Points on a hilly landscape, in no order, each with its height.
A ball rolls from a point to whichever of its 2 nearest points has the largest drop for the distance, and stops where none of them is lower. Distance is the straight distance between rows; heights are no part of it.
fulaf: [145 113 158 143 175 158 136 139 104  87 120  64 118 143 158 132 141 116
 122 131 164 145 137 152 127 104 201 110  98  63 156 148 153]  h=448
Neril: [128 129 167 122  98 136  96 152  98 113 114 153 180  93 136 186 135  99
 100  74 160 121 121 149 121 149 121 109 166 101 162 144 142]  h=663
Legu: [123 123 120 129 178 118 143 162 145 108 153  61 104 153 150  87 104 132
 130 151  86 137 104  92 178  97 162 155 102 157 120 106 144]  h=536
kir: [120 125 136 141 187 131 144 154 139  81 139  98  98 176 146  89 113 149
 143 160 104 163 134  99 138 100 179 153  94 151 145 126 167]  h=519
Dev: [145 132 135 117 150 112 138 130 133 101 113 109 135 157 145 134 153 171
 142 200 158 199 141 107 161 152 148 175 130 156 101 145 183]  h=231
bar: [130 127 116 125 166 116 133 116 141 135 129 135 108 157 144 124 120 133
 123 154  98 125 135 113 161 125 101 146  99 148  86 119 127]  h=287
Fon: [ 88 131 119 162 135 112  88 129 122 134 145 160 140 123  83 127  80 150
 104  82  90 105 113 126  99 154  78 135 149 138 149 123 141]  h=201
miv: [130 131 123 160 143 124 115 169 141 105  97 149 136  89 175 164 130  90
  62 111 121  99 130 150  87 107 158 110 131 107 167 114 133]  h=478
Pev: [162 112  98 105 144 138 123  99 140 143 140 124 103 130 161 147 123  97
 122 131 131  77 126 152 168 102  87 112 118  84  83 125 100]  h=159
Viten: [ 73 134 133 155 121  90  84  93 119 173 161 164 132 125  67 119  75 175
 120  84 103 109 132 129 106 182  63 149 159 171 156 116 130]  h=265
zibut: [142 121  39  92 153 118 108  56 169 168 136 156 107 112 110 111  96 105
 113 117 109  82 106 127 135 152  72 119 126 139  72  78  87]  h=232
detu: [138 143  40  87 126 118  94  62 185 152 115 180 130  90 105 108 106  95
 121 100 104  77 110 132 100 156  79  98 131 122 116  74  75]  h=174
mam: [131  99 127 147 131 157 196 172  97 147 132  82  72 145 142 113 152  95
 133 128 130 107 131 125  93  41 166 101 103  82 134 115  83]  h=261
zek: [125  99 170 144 151 149 118 128  99 114 116 124 146 174 117 161 103 111
  87 120 114  96 132 164 123  97 100 128  98  56 139 160 119]  h=371
Dafaf: [120 111 156 126  85  90 100  85 112 190 161 100 161 115  86 110 125 158
 138  92 181 121 110 138 162 181  68 150 188 144 111 139 123]  h=546
Mafek: [135 112  87 157 145 131 154 173 135 139 111 142  69 111 144 153 147  90
  90 147  99  88 137 163  59  72 128  85 106  99 154  99  61]  h=427
Tagig: [103  97 200 110  55 108  95 115  98 145 130 157 180 138  66 180 130 153
 123  83 194 118 125 153 102 159  73 118 162  96 137 154 125]  h=713
kote: [143 128 175 146 116 141 160 139 117  92  88 185 148 177 128 171 165 145
 149 138 144 166 161 132  80 126 141 128 104 123 139 158 151]  h=377
gavi: [113 129 179 145  91 134  96 143  84  86 160  67 176 138  99 118 149 147
 102 123 179 168 105 130 142 171 155 127 147  94 158 163 179]  h=590
Zevok: [ 96 120 105 152 129 127 111 146 161 132 135 147 125 108 103  93  83 123
 122  95  83 100 103 119 131 124 113 111 151 141 121 119 104]  h=87
Vam: [109 125 149 160 159 129 101 166 116  92 105 126 148 122 135 152 100 115
  67  90 110 115 113 152  96 121 141 121 128  83 185 142 168]  h=522
sus: [164 135 127 114 115 116 113  91 111 162 143 122 156  94 157 144 157 117
 137 119 188 140 119 147 177 189  87 150 182 144  99 132 147]  h=425
Mufu: [165 109 132  95 106 144 171 102 148 125 117 144 126 161 140 132 164 157
 188 168 144 157 149 117 151 101 121 157 106 140  54 145 143]  h=150
Mok: [129 144 101 138 196 104 116 148 166  96 101  96 101 113 182 128 116 131
 124 178 110 171 132 105 169 141 194 145 130 169 141 108 193]  h=312
liduz: [149 175  95  92 130 103 126  77 153 180  93 200 140  89 153 148 149 150
 171 146 106 169 149 134 111 188 109 137 158 205 106 115 126]  h=420
runap: [137 119 135 125  77 151 145 140 133 122 160 115 152 143 111 101 128 130
 166 119 146 147 122 100 147  95 133 124 125 141  87 152 129]  h=183
bami: [101 131 157 139  95 140 166 188 104 108  86 172 142 148  90 179 143 108
 136  99 132 101 159 126  62  76 159  87  86 111 171 152  84]  h=389
Rure: [131 163 105 142 190 100 142 150 171 103  88 141  90 134 189 124 109 133
 135 176  77 156 150 114 129 116 180 126 131 162 130 116 152]  h=352
pumub: [137 154 169 130  99 138  92 153  91  96 128 128 187  88 156 164 158 112
 102 107 185 168 129 147 141 190 140 134 169 120 179 143 159]  h=633
nesol: [148 129 113 168 169 120 155 157 129 111 102 149  92 127 186 168 139  97
  90 150 115 105 148 162  72  91 146 100 111  99 165 116 111]  h=431
letef: [119 113 108  94 100 102 124 122 125 163 173  68 144 115  99  92 122 146
 146 131 144 137  91  92 196 153 114 186 148 183  90 123 133]  h=492
fipo: [128  92 149 142 170 146 106  99  99 127 145 138 136 201 118 154  92 138
 102 146 104 102 150 143 142 132  52 158  94  80 109 151 128]  h=337
fimiz: [153 118 115 106 109 151 115  96 111 150 147 119 130 109 140 162 132 102
 152 101 170  88 114 154 178 121  71 106 142  73  80 146 121]  h=70
lem: [ 96 109 172 147 144 150  76 140  93  93 112  97 161 130 107 143  88 122
  53  90 125 113 105 172 130 120 134 129 121  46 176 155 182]  h=549
Ber: [ 95 134 140 134 103  84 119  52 133 196 164 141 130 138  69 107  99 185
 134 106 145 126 144 112 118 184  60 169 141 189 120 110 115]  h=315
mogu: [125 135  94 112 143 109 109 139 128 146 165  65 140 113 128 107 129 120
 118 130 132 139  81 119 222 184 117 177 159 168  98 115 153]  h=464
Papuv: [107 130  91 122 119 139 150 131 174 147 146 138  92 115 104  70  93 132
 130 117  69  95 116  85 108  82 127  91 115 150 118 101  82]  h=194
Tedap: [167 113  86  85 153 136 130  80 146 155 144 139  96 137 145 136 120 104
 141 167 123  83 134 131 166 105  78 119  93 112  51 113  91]  h=204
geze: [142 103 134 126 161 129 130 105 123 128 140 131 124 188 122 143 117 137
 134 154 113 111 145 129 152 111  87 149  84 105  82 143 128]  h=314
kam: [150 161 106 121 128 127 109 131 133 121 105 170 146  67 195 157 160  94
 157 118 139 143 122 153 148 165 126 127 178 149 140 130 154]  h=324
lisi: [106 102 127 147 155 125 110 150 124 120 141  49 124 155 109  88  73 131
  91 104  99  94  79 147 176 105 122 122 134  78 131 134 139]  h=387
votu: [127 175  95 104 140 105 130  99 170 166 104 196 116 103 144 116 133 142
 161 154  74 163 138 112 125 153 121 137 134 205 102 108 124]  h=382
mag: [124  94 157 159 189 156 144 123  93 101 119  54 108 172 133 124 115 125
 100 132 128 119 138 147 122  83 186 121  78  56 167 134 137]  h=426
lupa: [147 168  87 116 105 137 133 142 165 130  96 193 107  76 157 166 157  82
 140 123 114  90 148 161  85 110 131  78 127 138 142 114  80]  h=466
lupos: [127 151 100 133  96 152 152 145 165 129 111 169 104  70 137 134 138  87
 141 103 106  85 124 131  97  95 142  77 128 135 138 103  69]  h=506
voli: [143  97 178 148 174 160 153 123 116  73  88 119 127 196 139 128 152 160
 143 163 151 175 166 114 104 107 193 156  77  94 153 155 173]  h=488
Binu: [152 114 127 109 139 115 154 119 136 116 108 136 138 158 143 132 144 172
 158 198 134 181 160 115 156 115 116 167 124 157  66 143 169]  h=195
Vabes: [119  91 156 154 178 158 131 145  83 110 108  93 121 181 111 139 101 114
  97 130  93  82 136 155  99  80 129 131  84  31 168 143 111]  h=400
Mup: [118 140 152 150  87 104 112 139 106 120 159  92 164 123 124  90 160 154
 125 156 160 174 127 100 156 200 151 173 172 178 149 141 160]  h=341
gezu: [147 150 112  96  61 145 158 154 130 114 154 125 141  96 143  96 172 124
 203 145 147 182 134  93 143 109 175 138 162 194 114 130 158]  h=235
losid: [111  92 120 170 165 143 149 162 132 115 142  47  95 131 141  94  99 118
  90 115 105 106 102 144 126  73 150 100 134  72 143 113 115]  h=347
ses: [139 111  76 137 109 140 146 153 149 145 118 139  56  99 115 121 133 101
  96 137 107  75 127 149  60  64 110  70 105 101 139  85  44]  h=393
bug: [121  99 130 157 168 151 178 179 103 121 140  59  73 146 160  94 130 122
 108 123 103 117 116 119 114  52 182 103 113  83 152 104 109]  h=309
dav: [140 127 133 136  96 161 196 182 104 139 116 116 100 121 131 132 151 103
 158 103 140 111 135 119  87  50 171  76 115 107 141 122  93]  h=180
Fatu: [136 144 160 138 126  77 119  87 116 161 142 137 153 117 133 128 144 156
 120 137 181 160 134 139 158 209  93 176 174 176 125 137 141]  h=386
Tob: [ 98 156  95 103  84 131  96  93 159 134 110 184 115 127  48 106  84 131
 127 101  93  78 128 107  71 106  81  83 100 103 133 108  60]  h=302
Sar: [125 145 173 143 100 112 121 143 119  89 146 132 154 148 129 118 158 152
 129 152 153 196 135 111 134 172 155 139 152 164 145 141 169]  h=292
namiz: [147 156  89 126 136 113 112 125 157 133  95 202 129  63 170 165 149  88
 130 110 109 105 121 156 103 164 119 119 159 159 139 121 114]  h=401
banaz: [107 111 180 107  86 129  88 138  86 134 122 174 190 106 116 201 132 122
  97  93 174 110 135 155  97 151  88 115 149  97 143 152 128]  h=689
kifil: [125 173  90 100 107 130 111  84 170 143 120 192 124 117  93 116 110 129
 135 114  89 102 133 109  80 139  92  90  98 136 114 100  72]  h=252
reb: [118 149 157 148  96 144  86 153  83  80 147  82 180 100 126 137 152 115
  99 111 179 159 108 148 136 180 168 119 170 104 189 155 173]  h=610
kapil: [105 154 113 141 117  98 117 156 119 133 164  91 136 121 124  84 131 153
 130 158 105 177 104  83 171 189 156 198 143 213 141 121 158]  h=391
Teve: [ 98 134 127 141  85 139 163 198 103 135  96 140 115  94 107 165 156  89
 130  97 136  76 145 142  75  63 168  71 127 103 175 114  84]  h=300
Saf: [126  99 115 123 135 154 180 148 127 150 147 105  79 147 136  98 120 115
 146 145  91  97 131 113  98  27 145  99  87 118 115 111  80]  h=283
dup: [112 125  85 132 119 124 120 128 154 129 115 161  75 113  73 103  92 111
 105 133  96  67 129 131  60  78  92  85  86 104 140  93  42]  h=351
tugug: [134 142 158 117  98  86 137  55 147 193 137 159 144 133 104 123 135 179
 153 132 176 136 154 131 117 202  79 179 162 199 117 135 112]  h=350
Kena: [143 170  98 123  95 129 109 136 131 136 122 135 142  60 173 133 178  91
 186 122 140 161 108 136 156 168 131 139 191 186 143 121 140]  h=239
nulid: [159 103 176 141 187 158 144 125 103  87  93 114 115 171 152 158 164 139
 115 149 159 147 173 147 100 110 199 128  75  55 180 154 157]  h=471
riki: [146 145 108 115 165 118 122 137 139 100 120  85 120 114 165 116 138 133
 133 183 136 186 125 101 181 158 183 156 136 162 118 134 193]  h=275
borov: [114 114 106 136 124 143 162 144 144 140 157 122  86 150 110  77  83 126
 139 129  86  97 120  96 102  53 126 101  85 129 115 125  81]  h=245
punag: [132 109 152 125 173 143 151 138 139  71 118 100 117 179 144 102 133 154
 156 171 136 183 156 103 126 107 210 141  95 135 141 142 175]  h=504
bogo: [124 113 126 100  65 113 107  86 115 183 192  65 141 102  86  89 138 141
 156 110 179 123  99 115 178 166  95 169 196 160  99 129 121]  h=521
Led: [ 86 104 188  95  61 110  93  90 107 156 124 179 160 142  59 171 117 163
 128  88 164 100 141 133  80 156  62 116 122 105 139 135 107]  h=728
nuv: [144 111  66  78 170 118 132  78 160 173 141 133 108 131 123 115  95 123
 124 139 102  79 107 108 179 127  80 134 100 150  60  93  98]  h=242
Povar: [138 168 123 122  91 126 130 146 137 124 135 138 138  88 154  95 164 115
 178 133 112 167 118  96 146 146 161 129 168 194 135 136 141]  h=105
Ramo: [100 117 128 145 159 127  88 126 117 132 149  71 154 125 112 105  82 138
  79  98 107 115  86 148 195 154 106 143 150  87 122 138 157]  h=414
gano: [140 138 164 146 118 120 138 131 114 106 122 167 148 154 141 156 143 154
 140 138 140 176 147 125 121 150 133 134 134 136 126 149 149]  h=339
vuni: [164 170  92  51 106 115 129  34 146 193 106 193 129 103 130 149 158 145
 175 145 139 149 157 130 124 187  94 127 138 176  79  94 117]  h=456
zopa: [112 131 123 129 171 117  96 118 120 123 158  37 140 125 126 102 103 140
  73 126 128 143  84 139 225 192 125 185 128 129 121 118 171]  h=439
Gipe: [111 111 193 138 115 143  89 141  73  91 140  74 170 148  93 133 117 135
  93 100 171 146 102 160 157 145 150 126 135  45 162 163 179]  h=572
reti: [150 134 145 114  48 160 169 151 126 106 143 136 147 118 124 116 173 130
 204 118 161 168 142  95 113  96 167 126 145 159 107 155 137]  h=286
meti: [112 143  95 121 155 100 138 125 162 161 130 143 116 111 143 107 115 128
 133 129  94 132 120 108 174 155 122 159 127 190  94 102 126]  h=329
Totu: [144 142 137 149 174 127 151 146 151  95 100 161 109 143 183 145 122 116
 121 155 102 140 152 135  98 103 166 104 114 127 151 138 142]  h=392
puvug: [113 127 169 155 111 140 165 165 112  89 102 160 141 170 108 147 138 129
 142 107 119 139 154 106  71 101 163 119  78 116 150 159 131]  h=418
tuvop: [153 127 136 102  90 155 146 113 143 131 123 167 129 148 123 128 151 138
 164 142 134 141 142 122 116 114 117 115 110 137  71 142 119]  h=76

Where does a ball stop that starts at each point below?
kir | bar
lupos | detu
lupa | Povar
Mafek | detu
Totu | tuvop
mag | bar
Dafaf | Zevok
letef | dav
